Points on a hilly landscape, in no order, each with its height.
A climber steps from a point to the highest of its 2 nearest points, and stops where none of them is higher. Distance is the straight distance between rows; heights are no part of it.
k745: |  11 |  26 |  12 |  48 | -22 |   3 |  76 | -38 | -29 |  11 | -28 |  17 |  -1 | -28 |  -7 |  11 |  10 |  -2 |  16 |  37 |  -4 |  height 1.99
k186: |   0 |  -3 | -28 | -28 |  -9 |  21 |  18 |  12 | -11 | -43 | -36 | -60 | -40 |   9 | -60 | -46 |  25 |  -8 |   8 |  18 | -22 |  height 0.66
k545: |  32 | -34 | -32 | -23 |  16 |  16 |   9 |  -4 |  14 |  17 | -50 |   5 |  20 |  -3 |  -6 | -13 | -45 |   9 | -28 | -30 |  16 |  height 5.06
k533: |  20 | -14 | -22 | -21 |   4 | -56 |  29 |  21 |   3 |  80 | -48 |  21 |  -5 |   7 |  -4 |  10 |   8 |  27 |  24 | -37 | -10 |  height 3.98
k771: | -18 |  13 |  13 |  -2 |  61 |  -3 | -11 | -29 | -24 | -23 | -21 | -29 | -20 |   1 | -22 |  40 |   2 |   3 | -29 | -33 | -14 |  height 3.11
k146: |   8 |  42 | -29 | -31 | -34 |  -9 |  15 |  25 |  25 | -24 |   5 | -23 | -38 | -22 | -50 | -26 |  25 |  -7 | -17 |  18 | -33 |  height 1.30
k405: |  36 | -13 | -15 |  18 |  11 | -20 |  13 |   9 |  -6 | -26 | -28 | -35 |  17 |  64 |  -3 |   7 | -76 |  -6 |  -8 |   1 |  19 |  height 3.56
k739: |   5 | -10 |  21 |  49 |  -8 | -30 |  36 |  36 | -27 |  52 | -28 |  47 |  11 |  -5 |  18 | -26 |  -9 |  22 | -22 | -17 |  16 |  height 3.13
k384: |  -7 |  70 |  18 | -49 |  -1 | -45 |  29 |  -6 |   8 |   0 |  27 |  12 |  33 |   0 |  33 | -44 | -28 |  49 |  22 |  45 | -19 |  height 3.90
k316: | -15 |  -8 |  -4 |  59 | -33 |  25 | -18 |   5 | -27 |  -5 | -39 | -21 | -15 |  43 |  39 |  27 |  76 |  22 |  15 |  -2 |  -1 |  height 1.48
k49: |  24 | -73 |  -5 | -19 |  17 |  -7 |  19 |  42 |  -4 |  76 | -39 |  25 |   9 |  14 | -27 | -30 |  19 |  49 |  -7 | -40 |  -9 |  height 4.50
k184: | -32 |  55 |  -5 |  -2 |   1 | -24 |  -9 |   5 |  29 | -36 |  72 |  21 |   8 | -41 |  -7 |  36 | -38 | -83 |   2 |   0 |   1 |  height 4.72
k984: |  34 |  29 |   3 |  32 |  -4 |  17 |  52 |  -7 | -67 |   0 |  12 | -16 | -20 | -25 |   4 |   0 | -41 |   7 |  19 |  59 | -11 |  height 2.40
k436: | -19 | -13 | -51 | -46 |  -8 |  12 |  10 | -34 |  13 |  -1 |  41 | -12 |  -1 |  -9 | -24 | -37 |  49 |  -8 |   0 |  30 |   9 |  height 3.30
k134: | -38 |  -8 |  54 |  23 |  -8 |   5 | -32 |  49 | -19 | -41 |  66 |  21 |  18 |   4 |  28 |   8 | -49 | -33 |  12 | -13 | -65 |  height 2.64
k418: | -45 | -11 |  13 |  45 | -23 | -34 | -36 |  10 | -24 |  -1 | -15 | -31 | -45 | -15 |  32 | -39 |  37 | -28 |  16 |  23 |  42 |  height 2.33
k126: | -45 |   0 |  51 | -22 |  23 |  55 | -40 |  -8 |  -3 |  12 |  35 |   7 | -14 |  11 |  -7 |  -6 |  17 |  37 | -51 | -54 | -42 |  height 4.18
k794: | -30 |  -1 |  10 |  23 | -16 |  18 | -43 |  12 | -35 |  12 | -52 | -38 |  -4 | -14 |  39 |  32 |  48 |  -9 |  11 |  34 |  41 |  height 1.87
k958: |  11 | -29 | -20 |  40 |  32 |  37 | -24 |  -3 |   0 |  17 |   5 |   5 | -46 |  15 | -24 |  14 |   3 |  29 |  28 | -15 |  38 |  height 0.28
k558: | -22 |  28 |  38 |  31 | -47 |   5 | -20 | -14 | -24 |  -3 |  18 |  40 | -49 |   8 |  80 | -25 | -22 | -16 | -18 |   7 | -49 |  height 3.67
k531: |  40 |  82 | -31 | -31 |  10 | -29 |  36 |  -8 |  15 | -20 |  16 |  -9 |  18 | -30 |   1 |  -5 | -26 |  27 |  21 |  28 | -20 |  height 2.99
k859: | -22 |  22 |   4 | -26 |  10 | -72 |  20 |  29 | -33 | -36 |  58 | -14 |   1 |   4 | -10 |   2 | -29 | -39 |  -4 |  38 |  13 |  height 3.95
k577: |   1 |  28 |  14 |  52 | -11 |  51 | -27 | -13 |  21 | -79 |  25 |  -2 |  28 |  -8 | -17 |   4 |   8 | -64 |  -3 |  56 |  22 |  height 2.92
k378: | -43 |   2 |  44 |  24 |  -7 | -35 |   4 |  29 | -48 | -12 |  30 | -26 | -33 | -10 |   9 | -32 | -17 | -56 |   2 |  45 |  17 |  height 2.98
k432: | -16 | -16 | -10 | -79 | -11 | -72 | -43 | -44 |  58 |  33 |  20 |  18 |  20 |  41 | -26 |   7 |  20 |  16 |  21 | -25 |  23 |  height 2.54
k20: |   8 | -43 |  -1 |  66 |  18 | -10 |  16 |  18 | -12 |  11 |  -6 |  22 | -27 |  12 |  39 |  45 |  66 |  46 |  48 | -53 |  38 |  height 0.88
k212: |  25 | -40 |   4 |  60 | -39 |  34 |   5 |  -8 |  -1 |  20 | -39 |  -2 | -31 |  28 |  55 |  14 |  52 |  50 |  49 | -34 |   5 |  height 1.16
k204: |  -7 |   6 |  -4 | -39 |   8 |  50 | -41 |  23 |   4 |  19 |   3 |  12 |  -5 |   1 |  21 |  -6 |  13 |  31 | -50 | -11 | -44 |  height 4.67
k825: | -30 |  17 |  17 | -33 |  50 | -23 | -39 |  49 |   8 | -26 |  38 |  34 |  17 | -21 | -40 |  30 | -10 | -33 | -38 | -20 | -43 |  height 3.17
k13: |  19 |  12 |  28 |  31 |  -7 | -15 |  44 |  15 |  -5 |  -7 | -24 |  19 |  42 | -40 |  -5 | -16 |  -9 | -12 |   5 |  19 |  42 |  height 2.56
k143: |   0 |  11 |  -9 | -25 | -58 |  42 |  50 | -51 |  33 |  -4 |  15 |  -8 |  12 | -42 | -39 | -40 |  35 | -26 | -36 |  16 |   2 |  height 2.57
k98: | -36 | -28 |   8 | -27 |  -6 |  49 | -50 | -35 |  -4 |  37 | -14 |  39 |   8 |  27 |  39 |   7 |  16 | -13 | -65 | -20 | -57 |  height 5.17
k861: |  34 |  -2 | -12 | -50 | -15 |   3 |  14 |  12 |   9 | -37 |  -3 | -26 |  53 |  21 |   0 |  -5 | -82 |  21 |  -6 |  27 |  32 |  height 2.67
k625: | -34 |   9 |  24 | -35 |  17 | -12 |  11 |  62 | -23 |  -7 |  65 |  25 |  26 |  18 |  -1 |  13 | -32 | -10 | -30 | -20 | -37 |  height 2.63
k904: |  18 | -54 |  -5 | 103 |  13 |   6 | -21 |   8 |   0 |   6 |   7 |  14 | -20 |   9 |   1 |  23 |   9 |  21 |  62 | -30 |  77 |  height 0.58
k932: |   2 | -37 | -23 | -25 |  19 |  -4 |  -1 |   3 |  25 |  12 |  18 | -10 |   8 |   8 |  30 |  10 |  50 |  63 |  52 | -31 |  14 |  height 3.00
k769: |  -5 |  -7 |  29 |   4 |  -1 |  39 | -51 | -45 |  28 |  14 | -15 |   6 |  12 |  32 |  51 |   7 | -28 | -11 | -45 | -43 | -18 |  height 4.70
k643: |  16 | -25 | -18 |   6 | -12 | -60 |  23 |  42 | -21 |  64 | -54 |  20 | -33 | -18 |  49 | -39 |   5 |  23 |  13 | -26 |  17 |  height 3.55
k3: |  31 | -50 | -12 | -11 |   3 |  57 |  48 |  26 | -36 |  38 | -31 |  42 |  10 |  -2 |   2 | -23 |  10 |  52 | -20 |  -4 | -11 |  height 5.15
k247: | -18 |  33 |  22 |  14 |  29 |  46 | -35 | -43 |   2 | -12 |  -8 |   8 | -45 |  13 |  -9 |  35 |  34 |  23 | -34 | -41 | -20 |  height 3.66
k515: | -20 |  11 |  58 |  51 | -44 |  41 | -16 |  28 | -38 | -43 |  71 |  64 | -17 |   1 |  50 |   2 | -45 | -22 |   8 |   8 | -46 |  height 3.12
k701: | -19 |  26 |  73 |  16 | -20 |  23 | -17 |  -3 |   9 |  -6 |  -6 |  28 |  10 |   5 |  60 |   6 | -22 |   5 | -27 | -26 | -55 |  height 4.17
k573: |  33 |  55 | -24 | -49 |  19 | -53 |  -2 |  16 |  -9 | -33 |  -7 |   5 |  21 | -12 |  15 |   3 | -65 |  18 |   2 |  51 |  31 |  height 2.19
k864: | -25 |  -1 | -25 | -67 | -23 |   0 |  22 |   0 |  -4 | -17 |  35 | -32 |   7 |   5 |   4 | -12 |  31 | -53 | -21 |  54 | -22 |  height 4.07
k92: |  16 |  34 |  34 |  -2 |  21 | -15 |   3 |   1 | -32 |  12 |  16 |  11 | -18 | -16 |  31 | -28 | -25 |  21 |   8 |  45 | -33 |  height 3.10
k380: |  46 | -18 | -31 |  41 |  -7 |  -3 |  43 | -22 | -12 |   6 | -38 | -35 | -11 |  33 |  -7 |  21 | -35 |   1 |  47 |  11 |  25 |  height 4.60
k609: |  33 | -23 | -65 |  33 |  15 |  11 |  17 |  -7 |  15 |   2 | -41 | -15 |  -4 |  35 | -21 |  40 |  28 |   1 |  47 |  38 | -26 |  height 3.64
k119: | -28 |  48 | -20 |  24 | -35 |  28 |  -4 |   2 |   4 | -50 |  49 |  -3 |   4 | -35 | -18 |  25 |   3 | -60 | -26 |  -5 |  11 |  height 3.80
k583: |  39 | -22 |  -5 | -43 |   4 | -31 | -20 | -49 |  33 |  25 | -40 | -10 |  30 |   4 | -45 | -18 | -42 |  18 |   7 | -60 |  45 |  height 4.20
k618: |  12 | -10 | -27 | -12 |   3 | -13 |  11 | -26 |  41 |  50 | -11 |  12 |  21 |  18 |   8 | -11 |  27 |  23 |  29 | -21 | -11 |  height 3.48
k974: |  31 | -20 | -20 |  28 |  39 |  45 | -21 |  24 |   5 |   8 | -53 | -15 |  14 |   1 | -69 |  29 | -26 | -30 |  -6 |  46 |  25 |  height 1.74
k234: |  14 | -16 |   9 |  40 |  31 |  48 | -26 | -21 |  12 | -45 |  -2 | -21 |  20 | -14 | -64 |  20 | -12 | -49 |  -6 |  47 |  28 |  height 2.29
k939: |  10 |  21 |  -7 | -33 | -26 |  42 |  38 | -10 |  -1 | -12 |   3 | -17 |  -8 | -72 | -59 |   9 |  -6 | -17 | -11 |  25 |  -1 |  height 1.96
k839: | -11 |  -8 |   3 | -10 |  -1 | -57 | -27 | -24 |  54 |   9 |  -9 |   3 |  33 |  11 |  -9 | -31 | -17 | -34 |  -5 | -34 |  59 |  height 3.44
k374: |   5 | -30 | -21 |   1 |   8 |  10 | -17 |  -6 |  -2 | -32 |  -1 | -40 | -48 |   7 | -52 | -26 |  37 |  11 |  22 | -25 |  14 |  height 0.14
k371: | -42 | -22 |   5 |  34 |  38 |  10 |  -9 | -49 |  18 | -10 | -10 | -39 |  15 |  18 |  -7 |  34 |  38 |  -6 |  -1 | -26 |  18 |  height 2.55
k910: | -16 |   3 | -10 | -43 |  15 | -42 | -68 | -21 |  69 |  46 |  14 |  17 |  14 | -21 |  -3 |   3 |  11 | -15 |  10 |  -5 |  52 |  height 2.96
k37: |  -5 |  66 |  25 |   2 |  17 | -62 | -20 |  25 |  18 | -14 |  30 |  47 |  -3 | -30 | -20 |  13 | -31 | -42 | -13 |  -9 | -53 |  height 3.81
k635: |   7 |  -4 | -37 |  27 |  23 |  25 |  17 | -26 |  40 |  -9 | -26 | -31 |  55 |  34 | -37 |  33 |  10 |  -1 |  -8 |   5 |  -7 |  height 2.85
k353: |  14 | -85 |  15 | -40 |  -5 |   2 |   8 |   2 |  24 |  21 |  49 | -17 | -21 | -26 |  55 |  21 |  80 |  46 |  53 | -26 |  27 |  height 2.62
k74: |  28 | -13 |  14 | -40 | -12 |  23 |  40 |  11 | -46 |  19 | -58 |  -5 |  12 | -39 |   0 | -19 | -27 |  30 | -26 | -21 | -17 |  height 6.02
k2: | -14 |  43 | -35 | -62 | -21 | -61 |  13 |   3 | -11 | -16 |  37 | -26 |  -6 |  33 |   6 | -32 |  -9 |  -7 | -19 |  25 | -20 |  height 5.28

Where does a climber stop that starts at each point below?
k20 => k2
k186 => k2
k371 => k98
k134 => k98

Call two points neighbours if one is among the 2 nearest of the other. Go from one point of each pair to the other, from neighbour to neighbour, staying as high as possible. Name the lowest point that can't be avoided.
k533 / k2 => k20
k184 / k384 => k573
k74 / k184 => k745
k98 / k380 => k371
k184 / k98 => k625
